Points on a hilly landscape, in no order, each with its height.
From any point a ball rolls to the lowest of the 5 points nearest to it. It stops when none of these is lower. Distance is the straight distance between rows; heights are no part of it.
keram h=395: [ 18   4  20 -57   9  -3  11 -45 -14 -59]
rula h=261: [  1  16 -29  43 -12   4  36   3  50  79]
sivi h=352: [ -6  -9  -8  15 -38  -6 -13  16 -11  37]
kubo h=421: [-10  -5  11  12  36   1  -9   6   4 -38]
fopi h=253: [ 12  -7  15 -59  -4  -5   3 -29 -26 -33]
leru h=150: [  7  -9  19 -40  18 -10  -1 -24  -2 -50]
Nup h=477: [ -4  -7  18 -12  31  -4  -7  -7  -3 -53]
Lafo h=148: [ 22 -16   6 -53 -40 -20 -15 -12 -36   0]
sipu h=317: [ -2 -12   3  11 -52  -4  -5  14 -22  53]
donep h=462: [ -9  -2 -13  24 -12   0  -5  10   0  21]
Legot h=378: [  1 -18   5 -11  -8  -9 -19   2 -18  -6]
duka h=328: [ -1  17 -28  47   9   2  44  12  56  61]
vadad h=155: [ 21  -9  12 -57 -18 -14  -6 -27 -36 -16]
lan h=290: [ -6  17 -22  44  -5  10  17  16  34  56]
kepob h=396: [-15  18 -23  43   4  12   4  22  23  26]
gur h=490: [-16  19  -5  39  58  14 -10  20  24 -39]
zaba h=125: [-13   2  -4  29  13   1 -11  20   6   8]
ror h=256: [ -1 -11 -16  26 -53  11   2  13  -8  65]
duluv h=425: [-11  -5  24 -15  44  -1  -4 -12   5 -62]
kizi h=182: [ 30 -13  11 -71 -29 -11  -6 -33 -40 -12]
zozed h=377: [-21   2   6  20  64  10 -11  11  26 -63]
ropa h=389: [ -7   5 -16  38 -14   7   1  29   6  38]
zimur h=149: [ 14 -17  10 -34 -10 -13 -12 -10 -34 -12]
gele h=390: [-13 -11  18   1  55   0 -11  -5  17 -69]
mel h=90: [  8 -24  10 -38 -24 -16 -11 -11 -37  -5]
binem h=401: [ -7  26 -23  53  29  10  11  32  48  10]
Bur h=424: [-10  33 -23  57  41  11  12  31  49   0]
bafud h=334: [  5  -2  23 -43  29  -1   8 -25  -3 -63]
zelo h=360: [ -1 -23  -4   1 -47  -9 -16  13 -28  38]
Peka h=303: [  7 -17  22 -34  -3 -10 -14 -10 -17 -26]
Niv h=223: [ 27 -16   7 -59 -49 -23 -16 -18 -49  18]
goga h=407: [ -4  28 -29  54  29   9  21  26  43  23]
Zutu h=420: [ -5  12 -15  39  -1   9   4  15  15  36]
zovam h=422: [  7 -14  20 -33  11 -10  -5 -10 -12 -46]
Dod h=402: [  4 -30  -3 -19 -82 -19 -16   4 -44  54]
lafe h=423: [ 16  18  25 -83  -4  13  19 -59 -34 -49]
nuken h=451: [-16  11  -8  38  34  10  -6  21  27 -22]
Fiker h=138: [-13  -3  16  19  45   6 -12  10  18 -45]
vuva h=380: [ 13  17  20 -69   3  -1  12 -52 -26 -44]
beka h=455: [ 23  33  26 -86 -18  28  21 -67 -51 -48]
fise h=192: [ -1  -1 -19  37 -49  15  18   8   9  78]
goz h=335: [ -3  18 -28  50  18  -4  50   8  71  73]
pek h=434: [ -4  -3   3  16   6  -1 -15  14  -2  -3]
pilif h=498: [-15   0   3  21  31   5 -13  15   7 -20]
tav h=93: [ -1  -1 -15  29 -34  11  -2  20   3  47]
Zalus h=112: [ -2   7 -20  33 -32  12  20   7  21  78]
Lele h=348: [-12  20 -22  44  20   8  -2  23  22   6]
Bep h=679: [ -7 -11  11  -2  18  -7 -15  -2  -1 -23]
rakal h=367: [-13  -1   3  26  47   5  -8  17  16 -36]
dasez h=345: [ 15 -26   4 -32 -63 -22 -18  -1 -46  36]

Call two points neighbours if one is among the 5 nearest of the other. Go from one point of each pair to the other, from neighbour to neighbour, staying as low as possible. Name the highest point that can't be avoided.
tav and zaba: kepob
leru and tav: zelo
Fiker and mel: duluv

Where does a ball stop that starts at each point below?
Dod: mel
beka: mel
rula: tav
kepob: tav
goga: tav
goz: tav
Bur: zaba
binem: zaba
Bep: mel
